Points on a hilly landscape, in no order, each with its height.
From any point a climber takes the steepest step (rise divided by distance) to one of its 2 nearest points. It stops when none of these is higher. Distance is the straight distance between rows; heights are no part of it.
lavo (h 159): [120 142  64  82  77  89 125  38 113  62 118 131  93  61 118 109 166  82
 104  77 113 102 130  65  87  96 123  93 100  69  95 117  99 104 120  91
  92  71 134 118  58 111  76 114]
senu (h 191): [113 137  66  72 111 108  81  49 107  85 111 126  83  62 101 144 130  87
  86  70  86  48 119  83  56  94 107 127 113  76  77 123 115  99  94  71
  65  57 118  89  72 129  76 124]
Kel (h 430): [ 79  78  99  83  87  66  98  41 103  69 102 128  91 113 148  98 138  78
 126  94 111 100 118  71 104 116  93  70  93  70  98  84 103 122 118  83
 122  97 133 118  59 150  61 121]
dib (h 272): [107  74 135 120  76  87  72 125  75 123 114  93 110 131 152  30  72 112
 102 127 120 134  86  85 133  62  78 110  92 113 116  53  80 122  83 132
 121 108 105 103  92 108 113 109]
Melok (h 479): [106 117 120 101 123  84  94 105  97 106  87  93  81 110 103 108 115 108
 118  99  80  86 156 102  93 116  75  73  89  70  98 103 105 115 135 115
 101  88 103 103  83  82 111 117]
fugid (h 124): [ 96 125 109  85  84 123 104  71 119  84  95  90 143  94 104  88 137 112
  81  83 111  94 145 101  93 107 111  75  83  52 101 117 130  77 154  88
 110  94 115 111  69 103  91 109]
rizo (h 689): [126  91  82 128 111  69 103 104  92  89  63 122  83  95 132 150  76  70
  99 123  96  71 101  69  88  57  88 105 102  71  80  62  94 100 104 105
  74 107 121  56  87 124  74  88]
voze (h 611): [129  78 101 121 103  89  76 134  95  99  72 103 104 108 136 117  78  79
  93 131 140  81  88  45 120  86  41 126 122 107  91  47  93  72  80 129
  62 117  97  67  78 148  93  92]
riner (h 473): [141 131 133 128 115  93 116  91  60  75  59  88  99  69 139 127 136  89
  94 158 136 116  93  52 144 119  57 100 129  94  66  58  86 135  99 122
  95 112  91 123  72 119 123 141]
zosi (h 50): [ 97 112 101 103  97 135  87 133 133 110  91  57 162 124  78  76  61 133
 100  98 116 107 122  90  70  96  90 107  90 101  93 113 118  81 123 100
 114  81  62 126 101  75 125  62]
dev (h 467): [ 74  44  80  99 104  75  70 117 118 100 101  83  74 132  92  74 116 109
 125  80  97 108 115 126 111 150  92  84  82 131 114  97 107  95  78  92
  91 122 120  84 110 121  82  64]
gok (h 690): [104  97  81  98 123  75  69  88  81  81  85 144  80 115 123 147  74  66
 113  93 110  55  96  81  65  97  73 121 114  99  71  76 130 114  97  79
  81  89 102  70  78 140  86  84]
Fol (h 469): [112 102 127 123 140  77 101  73 104  75 116 116  65  47 102  84 123  71
 144 119  53 106 129  81 121  82 128  92  86  97 102 102  40 151  92 103
 120 123  90 105 106  97  94 119]
Kapos (h 274): [105  97  76  64 100 126  96 114 142  92 114  63 135  89  39  71  94 128
  81 100 107 121  64 120 109 118 107 112  98 164  93 141  96  82  75  82
  73 101  84  99 115  95 122  78]
rikem (h 458): [110 104 140 126  99  78 104  84 109  67 114 111  49  59 103  60 136  93
 129  98  74 146 127  94 122  99 120  92  77 127 102 114  70 153  95 124
  82 109  96 115 107  80 117  99]
Satal (h 178): [149 165  79  92  93 108 109  60 117  98 101 113  92  57  93 147 139 106
  76  96  99  69 109  93  78  77 117 111 125  85  76 133  97  78 108  81
  63  71 115  91  80 107 112 117]
beve (h 545): [112  94  64  70  90 116 124  89 120  95  88  90  81 117  45  84 155 115
  81  62 109 122 137 135 107 149 167  93 103 118 138 139 125  59  85  77
 102  85 109 104  93  91  75 101]
kizo (h 294): [ 70  68 102  89 133 106  68 149 104  95  73 109 114 130  92 138  74  84
 102  70 101  76 101 118  82 108  81  99  91 101  86 117 130  95  84 103
  79 114 106  66  89 109  98 102]
Ranu (h 524): [123 105 100 119  73 105 121 120  77 109  84 102 122 129 116 140  83 104
  73 124 133  85  86  72 112  74  41 120 110  75  97  53 118 101 111 129
  64  99 110  92 105 139 104  74]
tepod (h 433): [110  72  64 103 113 100 109  84  91  92  96  89  58  44  64  55 137 100
 116  63  68 131 130  99 132 171 141  72  90 154  97 128  55  97  85  78
  98 116  90 107 131  85  89  77]
vudo (h 416): [104  90 118 119  63 121 164 165  95 117  75 110 104 119  72 114  38  91
  95 126  88 135  81  94  99  64 102  79  62  93  85  85  91  54 130 169
 119  94  87  89 121  75 109  94]
voki (h 421): [126 137 125 130  81  88 131 109  93  58  72  71 105  67 138 116 131  84
 104 166 129 123 119  38 130  88  72 108 116  86  78  79  67 138 125 146
  98 115  76 132  71  84 133 118]
Tuge (h 11): [ 68  80 103  83  47 136 163 112 110 127 112  98  86 131  80  54  57 118
 115  79 120 138  67 140 113 112 148  73  61 110 113  95  87  61 107 119
 150  97  97 121 131  60 106 124]
kizip (h 215): [ 90 117  68 109 149  77  59  94  96  83  88 113  76  73  99 115  84  68
 108  61  66  67 143  67  50  88 124 117 100  49  97  93 114 109 125  62
  85  97 115  78 100  81  79  85]
ber (h 181): [110 104  58  50  77 105 100  38 106  79 101 149  67  97  94 141 131  88
 105  62 111  71  93 108  77 105 120 131 123 102 110 125 123  92  83  77
  87  84 135  83  68 129  75 112]
Finoz (h 604): [ 97  89  79  67 115  81  85  40  65  96 111 142  35  91 103 114 141  74
 134  71  69  89 122 137  90 133 125 101 108  92 132 117 118 126  71  76
  84  88 117 115 103 110  91 121]
Sed (h 273): [ 80  79  75 122 116  93  78  99 112  93  95 128 108 115  96 115  64  54
  95  89  72  74  50  77  72  60 127 104  89  60 103  82  71 103 118  84
 129 117 126  55 107 100  24  72]
geled (h 658): [125 100 116  96 110 115 133 147 109 103  58 100  90 101  89 158  84  95
  98 104 124  87  85 107  94  95  55 107 109 138  63 100  98  77  74 103
  54 106 136  55 100 126 140 103]
Zila (h 437): [106  85 106  75 128 103 125  89 117 117  76 100 132  88 110  92  72 103
  71 124  65  77 104  90 110  69 114  69  91 113  91 102  54  62 127  90
 140 116 120  62 106 112 102 104]
kizar (h 259): [106 107 125 132  58  96  56 131 117  92 128  87  97 128 153  34  58 107
  92 105 139 137  68  80 136  64  98 123 127 137 103  57  53 120  72 113
 123 100  89 106 110  90  80  69]
sele (h 121): [114 130 112  79  78 125 139 138  89 113  85  99 101 111  72 157 100 106
  95  96 113 105  88 143  86 114  74  93  94  85  91 126 135  79 109 115
  52  87 101  84  90  83 140 117]
Ref (h 312): [ 63  54  87 107 117 106  75 158 119  84  82 104 120 168  92 104  85 101
  97  53 116  91  76 107 102 136  74  96  62  93 108 110 118  87  93 115
  90 134 127  67 117  85  72  95]
fusag (h 71): [ 91 126 116 100 102 140  87 126 110 129  93  63 164 105  87 105  66 135
  77 106 117  91  89  92  75  92  73 127 113 132  87 122 138  82 108  91
  80  76  59 101 102  95 149  96]
falaf (h 564): [ 76  92  65  84 111 118 131  87 123  93 100  84 132 113  66  88 114 120
  62  52 111 123  85 129 103 130 172 108 101  82 124 142 122  60  85  79
 110 106  97 100 108  77  62  83]
gat (h 332): [ 77  81  95 126  94 100 125 152 107  99  95 108 106 141  79 109  77  96
  99  74  83 113  65 131 123 105  99  82  69  78 116  91  95  77 104 129
 124 130 121  82 135  75  71  92]
Pav (h 351): [142 124 114 127  77  96 129 124 135  74  64  79 114  72 105 128 115  94
  96 130 132 133 132  28 124  68  81  98 106  97  62  90  53  77 124 134
 111 118  69 119  85  77 139  81]
Vur (h 249): [111 119  59 131  92  81 113 114 133  88 111 134  65  51  92  97  99  80
 109  77  91  96  93  65  91  76 111 105  94  97  78  99  72  99 114  94
  78 100 130  63 112  89  65  60]
kezi (h 289): [101  88 128 118  60  88 101 126  51 127 105  82 109 140 168  64  73 110
  88 134 135 116 115  73 126  80  71 112 106  81 126  35 122 114 116 156
 108 105  83 128 106 109 128 114]
Virib (h 280): [103 103 105 100  72 105  70 132 147  69 108  46 128  94 108  55 112 114
  96 103 147 145  96  38 125 111  67 100  93 177  75 119  65  86  85  89
 130 100  92 109  91 104 107  98]
felu (h 355): [116 126 121 111  69 134  92 120 156  89 100  48 128  64 114  65  88  98
 112 106 138 141 126  48 109  73  75  95 107 106  77 116  68  95 116 113
 145  96  65 145  82  82 124  89]
Revub (h 261): [104 105  74 138  97  79  94 107 121  92 116 121  86  98  93 112  86  71
 105  90 104 101  47 106 106  61 117 107  92  96  85  89  61 114  86  91
  92 109 115  69 118 115  43  67]
pafiz (h 123): [133 115 107  63  81 130 168 104 129 126  91  80 125  75  66  72  65 114
  84 116  68 119 100 115 110  55 136  80  85 111  82 129  51  50 125 110
 147  92 100 102 114  75 132 125]
dakib (h 526): [ 97 133 134  86  71  86 145  62  56 125 110 119  96 106 150 107 100 125
  86 140  95 106  90 126 109  65  81  80  92  72  98  48  99 141 123 114
 120  66 126 135  82 130  97 129]
rur (h 608): [114 130  76 108 141 103  83 101  70 109  70 106  82 108 110 167  67  80
  76 103 110  50 128  93  61  97  69 123 106  62  63  93 114 110 114  88
  72  93  99 102  89 112  94  97]
goki (h 353): [ 87 111 118 134  88 107  52 141  62 115 118 109 120 124 110 130  88 106
  87 110 107  82  60  99  89  96  70 130 121 100 109  83 122 143  80 111
  70  94  66 118  91 112 109  98]
dotad (h 234): [107 147 106 137  72  68 104  73  90  75 152  92 110  90 155  77  96 110
  92  95 120 109 111  68  87  45 122 108 125  69 100  42  84 165 106 109
 113  80  72 152  92 110 135 100]
guzar (h 95): [109 133 135  85 107 140 100 120  81 133  89  85 148 115  71 141  95 124
  82 113  97  93  66 133  77 106  64 119 115  92  75 112 125  90 104  91
  76  77  69 103  97  95 146 122]
nak (h 203): [108 140  53  87 128 108  70  68 120  87 111 114 103  61  82 112 120  94
  91  54  84  55 137  77  47  99 134 102 105  41  98 128 124  92 130  72
  79  75 116 100  81 100  69  92]
Kobuk (h 225): [ 72 109  95  99 157  91  37  83  87  93 101  97  80  94  98 104  97  79
 123  86  71  52 126 100  54 126  98  96 115  68  88 101 109 107 109  70
 108  90 103 100  99  95  84 113]
pozat (h 245): [104  84  85 100 113 100  77 131 169  72  92  71 122  87  72  63  84 110
  95  88 128 117 114  68 115 123  72  94  89 145  76 108  65  75 105 103
 117 111  88  80 103  81  89  74]
bolam (h 172): [128 119  66  72  57 101 129  31 122  92 112 126  82  99  94 104 150 106
  81  64 133  98 128 109  94 105 147 100 110  99 116 125 116  85  96  85
  80  76 145  88  71 119  59  97]
Kud (h 613): [ 88 100 119  95  85 134 138 108  97 125  98 124  97 118  42 154 135  99
  72  73  78  90  77 166  91 129 134  98 113  71 141 153 140  69  73 111
  95  99 104  93 105  64 103 138]
vuv (h 481): [103  92 124  96 132  92 115  94  98 139  61 107 105  61 112 127  55 100
  85 144  50  65  92  73  98  53 105  82 113  71  86  82  71 108 140  91
 117 121 101  57 107 102  98 104]
budi (h 293): [ 60  43  89 117 108  89  65  96 119 101  91 109 123 141 114 105  67  83
 101  84 114  78  56  67  84  80 101 127  82  73 117  70  89  96 107  86
 135 111 116  87 110 131  42  70]
Puve (h 392): [ 89  62 102  62 119  64  80  37  98  94  81 118  79 126 129 105 110  81
 133 103 103  77 123 102  87 136  68  75  84  91 114  82 114 109 110  78
 119 109 127 107  72 112  84 115]
Nive (h 671): [ 68  49 104  77  60  90  85  60  63 109 112 152  73 146 101 145 100  96
 134 103  97 102  63 147 110 104  89 100  94 105 137  93 125 134  65  70
 110 128 114 121 117 130  85 128]
zesip (h 250): [ 96 102  92 140  87  87  70 109 109  75 151  99  85  93 119  42  75  92
 111 107 108 104  72  72 105  81 111 109 123 132  80  79  46 119  61 107
 109 110  93 110 120 112  67  64]
Bifak (h 228): [ 82  96  99  67 135 119  76 104  98 108 117  83  75  70  75  98 131 110
 120  65  67  89 108 128  84 147 122 103  98 129  96 142 112 102  72  73
  58  97  97 100 109 110 135 113]
fiza (h 219): [ 93 118 111  83  96 117  75  61  71 116 126  86 105  66  92  88 159 136
 108 107  87 113 102 123  91 145 100  91 107 150  91 150 122 118  84  56
  82  85  81 118 100 110 139 126]
kazak (h 143): [128 134 109  81  70 139 169  76 139 118 107  83 116  83  63  63 118 117
 103 111 107 116 121 123  99  81 143  82 114 117  92 141  96  56 115  98
 112  75  88  99  87  71 141 121]
lidab (h 356): [ 93  72  81  53 105 140 119  68 130  98 126  80 181 118  99  77  85 134
  48  76 122 100  84 110 102  69 145 116  72  88 124 105 101  58 103  64
 115  95 116 110 102 101  69  94]
nif (h 279): [ 83 111  87 130 137  97  45 146 100  96  99  84 123 104  79 129  64  95
  86  77  93  67  94  88  59  87  95 123  98  86  76 108 108  97  94  98
  75 102  66  78 101  96  95  85]
tulu (h 319): [ 69  26 121  90 128 104  74  95 102 124  77 108 152 134 125  88  53  87
  95 103 108  81  73  85 107  76  82 119  77  83 121  57  80  79 103  93
 139 120 121  88 107 121  81 103]
naz (h 377): [ 99 132 106 138  75  75  63 148  81  80 132  94  86 124 117  83 111  96
 123 117 119 124 116  94  95 102  80 106 106 112 121  97 137 127  90 131
  84  77  83 124  98  81 130  77]
fugob (h 257): [105  62  60  67 144 111  84  90 144  75 105  66 115  70  52  68 103 120
  91  77  92 104 104  99 100 145 101 106 103 168  75 137  85  83  62  64
  83 109  88  60 115 122 100  80]
rulo (h 773): [128  81  84 105 113  89 114 121 119  87  67 117  97  81 101 155  66  81
 100 110 121  72  84  67  91  75  85 114 104 119  57  90  78  78  85 101
  77 112 123  40 105 135 116  85]
ril (h 246): [ 95  89  53  73 162 102  84  96 130  77 119  64 109  80  51  63 103 117
  85  61  77  87 121  83  92 146 136  95  94 103  99 146 116  82  90  78
  97 105  80  82 118  86  75  69]
Mabib (h 331): [ 94  79 125 113  77 110  91 137  66 118  79  63 128 166 135  88  60 113
  81 125 139 107 110  60 105  87  48 124 102  77 123  42 103  76 141 146
  90 116  74 136 121 100 123  73]
Meve (h 517): [ 79 119 101  94 130  87  93  94 117 117  77  85 106  97  95  74 113 101
 119  76  60  73 151 115  89 111 129  81  90  44 108 101 102 103 134  99
 140  98  93 106 104  67  96 100]
Levak (h 497): [ 70  54  93 131 142  78  67 125  79 100 108 125  65  85  83 116  85  53
 112  77  64  80  63 119  85 109 129 120 102  89  91 125  86 128  79  80
 102 131 102  65 127  96  57  86]
meti (h 144): [132  98  81  73  69 102 160  89 121 109  92 110  91  87  65 121 119 132
 112 108 111 121  82 143 128  93  90  74 109 152  91 126  85  78  80 100
  61 105 120  77  90 105 135 120]
sugu (h 478): [101 113 119  75  81  88 130  25  91 102 110 128  97 120 158  87 116  93
 105 114 112 104 113 108 111  77  79  60  97  67 103  64 101 124 133  96
 127  96 126 141  68 132  82 122]
nabas (h 543): [ 93 109  91 107 114  94 105 123  78 113  83 107  96  98 105 155  81  70
  87 115  66  52 109 122  72  74 100 107 105  49  94 107 102 111 121  85
  77 101 100  76 105  74 107 105]
mudes (h 443): [105 143 144 121  85 104 109  94  90  77 116  95  77  66  93  61 132  93
 127 101  81 129 127 100 108  99 107  86 100 118 107 110 106 135 109 107
  99  78  74 132 116  62 145  91]
ruvuf (h 210): [ 83  85  88  70  85  94  84  66  81 101 135  78 133  79  88  92 134 137
 109  98 115 124 111 106 102 148  86  80  82 178 100 142 114  96  71  56
  98 119 100 124 111 126 144 118]
rura (h 113): [ 86 133 106  63  99 126  97  69 110 123  96  90 134  96  93  85 138 117
  91  94  86  90 132 123  98 125 105  95 103  93 107 136 136  85 126  86
  93  74  98  98  81  82 118 126]
Vov (h 423): [ 67  71 106  88 102 100  35 105  95  98 119  87 132 132 116  79 114 132
 100 115 119  91  98  81 104 131  53 114  93 142 112  94 130 101  83  86
 100  89 115  97  94 128 110 105]
didet (h 566): [114 107 126 123 129  61 143 118  58  88  76 110  59  81 150 104 108 108
  99 173  95 123  92 107 123 100  55  96 128 119 123  38 103 146  94 151
  79  99 101 115  80  94 127 139]
Buvop (h 258): [ 73  75 116 109 140 107  47 144 103 120  78  73 148 135  98 104  57 113
  73 111 104  74 115  76  90  76  77 133 100  81 103  86 112  83 116 112
 103 121  76  71 101 103 103  85]
goruv (h 241): [ 91  91 127 129 120  85  57 133 101 108  95  79 145 119 132  65  45 100
  94 123 104  83 124  54 103  68  76 121 121  71 116  62  70  90 100 129
 123 124  56  94 106 102 101  82]
Goz (h 485): [ 91  29  84 117 137  80  85 115  88  92  95 102  38 109  72 102  98  82
 145  78  71  91  97 139 102 125 115  90  81 117  97 111  72 107  67  89
 100 145 112  72 121 105  82  85]
dugel (h 551): [122 106 122  99 128  96 107 121 101 103  65  90  93 106 100 133  97  97
  90 122 106  95 125  88 110 107  58  85 100 105  66  98 106  85 124 103
  70 109 113  72  84 110 132 113]
zota (h 448): [ 56  41  89  86  97  75  53  94  79  97 115 101  84 152 115  83 101 104
 124 100 111 103  90  91 111 133  80 100  92 137 133  77 128  99  67  82
 103 124 124 107  97 143  72  98]
Dupo (h 160): [144 130  90  58  84 126 153  59 133 108  98  90 122  71  63 108 139 120
  68 100 103  96 101 116  92  83 121  91 116 108  86 143 104  50 110  89
  81  79 108  82  73 103 116 117]
fofet (h 153): [118  88  54  80  58 107 115  81 129 104 101  76  99 101  66  92 140 115
  93  84 127 139  89 126 125 119 116  65  92 161  94 123  77  67  93  84
  72 117 125  92  99 104 106  98]
sab (h 324): [ 92 124  78  75  74 139  88  92 139 113 133  69 155 112  94  66  86 138
  77  53 138  93  71  91  85  82 132 111  85  96 105 104 118  72 104  84
 105  63 107 112  99 106  92  69]
vasum (h 587): [ 93  78  98  96 129  91  86  78  91 113 102 131  36  92  85  84 147  82
 124  40  72  95 153 114  86 153 134  91  85  89 145 124 121 105 104  97
  67  92 134  96 109  93  85 113]
zuta (h 515): [ 78 106 114  96 138  82 110 144  77 131  56 106  82  95  97 137  62  89
 104 109  38  64  94 112  83  68 132  86  91  64 106  94 100 104 134 112
 120 119 107  62 106  76  89 119]
gudep (h 141): [107 152 102  88  48 110 106  47 106  70 112  89 126  80 133 111 163 105
  96  80 130 110 140  83  90 105  89  73 104  64  86  98 108  86 154 105
  98  63 120 135  59 116  97 122]
Kage (h 135): [115 114 114  88  68 107 158 118 108 118  85 124  76  97  58 131 106 108
 113 110  77 104  83 156 113 103 110  84  75 119 106 122  96  83 102 129
  74  86 108  84 101  72 124 117]
vil (h 542): [ 73 127  71 112 139  83  90 100 117  97 109  89  97  97 105  34 124 103
 136  39  76 107 142  98 100 118 152  86  84  40 123 104  96  97 120  89
 125 100 101 126 110  66  68  68]
vok (h 30): [ 82  91 116  85  93 131  93 132 143 108 101  48 148 117  71  31  63 116
 114  88 117 121  87 106 100 123 103  94  99 140 108 122 103  92 112  88
 134  94  67 110 132  66 138  81]
Nom (h 480): [ 98  96 149 129 139  69  92  91  79  89 115 123  68  77 107  81  82  74
 114 126  36  91 113 103 100  66 130  86 110  79 114  79  64 143  96 107
 122 120  95  93 114  96 107  95]
zigo (h 494): [ 75 105 115  97 137  81 108  77  99 118  99 116  85 108 113  72  96  92
 115  98  48  75 111 125  96  76 135  92 101  57 122  83  73 111 114  98
 164 108 119  96 117  88  76 102]
gevog (h 243): [106 122 106 143  79  80  64  96  93  87 136 102 110  78 150  50  87 106
 100 118 109 105  97  46 104  50 101 113 129  96  90  72  78 145  82 118
 108  90  68 126  89 108  91  79]
mipu (h 601): [ 74  40  87  83 109 104 116  89  94  99  93 142  87 143  81 154  89  58
 117  72  78  81  64 144  91 126 103  87  83  76 130 116 107 102  81  96
 117 155 118  95  98 102  63 115]
pimum (h 529): [ 70  85  45 111  80 116  96  73 101  95 147  99  88  78  59 102 115  93
  82  70  96 118  48 128 100 129 136 123 114 115  95 126  85  91  56  78
  89  93  95  92 142 101  43  58]
fusin (h 352): [ 76  29 114  54 142  95  75  56 103 117  70 110 125 127 121 107  70  99
 104 106 106  81 111  94 106 116  64  83  72  96 115  69 100  74 111  71
 120 124 121  82  85 123  95 114]
Tamo (h 649): [100  71 109  81 101 101 113  65  58 105 111 158  68 109  84 162 101  80
  98  99  72  81  52 179 105 113  86  95  96  92 115 119 135 138  60  78
  84 121 110 103 107 105  97 145]
bikib (h 222): [124 157  99 126  67 104 133  56 107  92 146  90  95  87 143  81  89 115
  97  86 116  97 100  94  93  38 135 104 107  55  80  69  67 127 127  95
 111  75  96 116  90 110 113  93]
givup (h 381): [118 114 106 129  88  96 167 149 107 125  80 110  62  91  80 111  49  81
 104 125  76 117 105 120 115  65 124  74  71  80  97  88  78  84 135 140
 119  92 108  82 120  51 106  92]
Vep (h 162): [124  93  49  67  50 109 125  44 132  93 107 110 110  84  86  89 156 123
  79  84 145 135 113 102 117 125 120  85 105 147  90 136 100  64  82  85
  91  85 140 104  70 119  83 105]
pag (h 296): [ 86 129  76  83  85 140  94 113 115 109 135  85 140  93  64  82 111 125
  73  71 123 123  45 106  83 108 116 130 104 133  90 133 116  89  96  90
  70  71  88  97 102 105 110  75]
zisup (h 375): [109 133 114 135 123 107  78 116  57 115  83  84 104  93 124 133  84 112
  91 132 114  67  83 109  92 100  51 134 136 118  73  78 123 137  79  98
  50  79  75 111  88 107 127 128]
veg (h 402): [ 59 104 113  87  93  87  44 110  55 125 133 106 102 131 103 100 121 124
 103 119 102 104  80 118  88 123  73 108 102 149 110 124 154 128  65  68
  89  83 102 114 103 130 135 122]
lifif (h 651): [124  83 139 104  85 123 127 122 130 106  76  70 147 102 100  77  60 112
  76 125 134 124 114  54 118  72  58  98  94 114  74  79  44  63 128 129
 133 117 103  83 106 104 118  90]
ratu (h 557): [128  90 111 115 110  90  56 133  91  77  92  99 109  78 152  83 100  87
 104 141 122 113 103  31 142  96  57 101 120 113  98  70  95  97  83 140
  74 138  72  95  66 114  96 105]
bafov (h 512): [ 74  73  73 119 126 101  89  92  94  94 141 118  61  71  68 125 112  62
  84  49  55  93  44 112  87 124 142 115 109  85  91 137  87  99  67  84
  85 114  91  96 134  92  38  64]
Rines (h 634): [ 85  90 100  72  97 128 107  71  62 102 106 135  60 112  69 156 135  92
  91  83  76  81  80 175  86 127 128 121 114  76 121 152 140 108  65  87
  85 109 115 103 106  91  86 139]
Rufu (h 230): [126 144  86 109  70  90 150  85 117  99 134 107  78  81 114  76  90  87
  94  82 102 110  94 120 105  39 148  89  80  70  98 102  66 107 128 109
 121  85 112 112 100  80  89  80]
fofo (h 309): [103 136 117 109  58 123  99 134 139  69 120  69 129  73 104  43 118 113
 112  91 138 153 123  53 113 124  83  84  98 153  76 151  91  95  95  89
 148  85  84 138  96  81 109 103]
papu (h 605): [ 82 100 132 108 120  66 104  91  42 105 112 133  88 134 150  86  94  99
 101 161 107  92  74 119 112  82  82  99 120 100 136  23 107 155  86 125
  95  99  93 117  89 136  92 118]
peli (h 619): [ 86 109  90  92 115 100  93  62  82 120 112 124  58  84  81 122 127  90
 112  87  55  72 107 153  83 104 157 121 114  56 130 138 110 108  84  88
  97  88 106 116 136  97  63 123]
lev (h 394): [104  78  91  50 130 120  99  54 126 113 100  99 160  90 104  89 104 106
  54  98  92  81  98 103  85  62 127  83  83  76  94 113  79  64 125  73
 120  94 121  82 103 118  78 100]
Dep (h 454): [131 107 102 125  71 138 121 121 143 111  55  52 126  99 110  83  69 100
  77 134 128 120 141  35 106  76  57 109 106 100  80  98  79  63 140 123
 132 104  55 127  93  77 136  66]
Tolu (h 586): [100  83 128 126 133  52  93 126  50  83 106 127  54 111 138 103 101  79
 124 143  85 105  93 134 114  89  80  92 109  97 123  50 122 142  79 133
  81  98 103 103  85  98 108 128]
tapaz (h 637): [ 79  74 119 102  83  73  92  74  77 116  96 144  95 137 141 113  85  84
 125 124 104  92  61 102 105  91  84 111  91  96 114  63 123 140  85  91
 107 102 116 105  90 141  72 107]
kifat (h 354): [106 104  85 122  78  95 135 165 113 103  94 111  70 119  64 137  69  67
  85  90  84 118  74 118 100  87 111  93  69  74 103 113  83  81 124 129
  98 111 109  60 126  42  82  82]
remug (h 390): [105 122 132 113  86  83  69 130  42 104 121  99  78 130 107  98 123 122
 114 134 116 132  91 104 108 125  62 112 118 147 113 104 155 128  75 115
  80  73 100 101  86  95 160 121]
vabid (h 418): [141 157 130 131 125 109 111 118  74 106  76  76  90  87 104 128 107 119
 107 149 112 103 108  83 112 122  48 112 127 114  70  87 132 125 103 114
  64  89  69 130  89  72 164 126]
rino (h 447): [ 87  49  52 109  75  79  77  90  93  83 107  84  54  82  86  55 132 102
 108  60  92 126 115  98 125 179 112  73  87 154 103 106  92  97  70  91
 118 110 112 101 126  96  78  70]
tufo (h 236): [ 67  81  97  86 149 101  60  98 103  91 115  94  96  91  76  93 116 121
 111  58  74  75 117  98  71 144 119 108 110 105  98 146 122 106  79  80
 101 114  84 102 111 102  89  88]
Nofi (h 547): [ 88  72  61  95  49 111  92  48  65  97 147  98  96  62  81  87 100 112
 105  71 101 127  58 144 107 113 143 102 114 150 110 116  90  88  53  56
 112  89  95 123 151 139  59  71]
nad (h 419): [122 167 112 105  88 113  98 104 111 101 119  90 115  87  90  89 104 117
 118 114  96 107 124 107  94  99 101  94 106 107  96  99 121 117 110  96
 109  67  53 120  92  61 147  94]
Reka (h 18): [ 93  88 115  92  83 107 126 123 131 115 106  74  96 122  70  50  88 116
 111  92  99 116  89 151 125 116 127  83  66 124 118 116  96  71 100  99
 139 110  91 127 135  67 119  89]
Pip (h 588): [ 80 105  92  86  88 126 154  82 110 102  94 101 114 129  52 117 130 112
  66  69  85 112  94 159  87 115 171 111 104  51 156 146 123  59  86 103
 124  81 111 109  88  70  83 129]
magod (h 565): [ 85  88  41 103 126  83  94  87 107 107 114 109  61  95  91  69 127  79
 125  44  68  97 141  94 100 146 143 103  94  75 122 112 110 102 106  85
 111 106 122 108 119  99  56  78]
tomo (h 364): [ 73 119 119 126  93  89  63 135  81 104 123 102 116 130  96  89  91 112
 132  93  87 101  94 119  94 102  95 102 100  92 112 108 125 135 102 108
 106 100  79 110 114  84 110  95]
Sud (h 568): [114 128 128 117  99  87 122  79  56 124 107 108 109  99 136 103  92 104
  95 146  96  91 105 115 115  76  74 107 119  69 100  28 107 151 111 121
 112  81  69 127  93 105 107 117]
Kilit (h 483): [150 122 132 123  95 104 138 140 105  92  73  99  73  71  94 124 107 103
 133 165  92 116 116 109 114 106  69  97 110 126  99  96 119 128 107 142
  88  84  58 132 103  51 185 111]
felib (h 521): [118  92 109 106 117  76  75 111  51  49  86 105 103  61 165 105 137  73
 117 158 135 107 101  32 129 119  69  97 123 105  74  50  82 124  71 124
  95 119  74 109  47 117  87 147]
ruz (h 638): [ 73  37 104  53 109 100  95  58  82 123  83 137 100 134  97 153  65 100
 121 107  91  80  69 138  87 101  97 110  84 109 122 102 106 105  80  64
 130 123 114 102 122 118  66 114]
popen (h 493): [130  86 125  94  53 121 156 136 119 133  73  82 116 121  87  91  60 108
  71 123 122 133  76  88 128  65  83  92  77 117  74  78  73  49 124 131
 115 101  98  91 129 101 121  71]
dasi (h 532): [133 136 129 135 106  76 121 148  86  66  95 101  72  48 122 105 102  92
 111 180 107 127 109  95 143  88  64 108 140 140 118  74 116 140  99 158
  80 104  75 127  80  72 163 120]
zit (h 422): [106  79 123 116  90 105 117 143  66 134  52  87 106 147 102 138  64 101
  57 129 113  90 115  59 102  87  35 117  92  60  95  48 102  77 137 130
  75 122  79  88 127 115 108  82]

For each start below, name the point where the climber stops.
Buvop | lifif
tepod | Nive
bikib | voze
lavo | gok
meti | gok
Satal | gok
Kapos | gok
vil | Nive
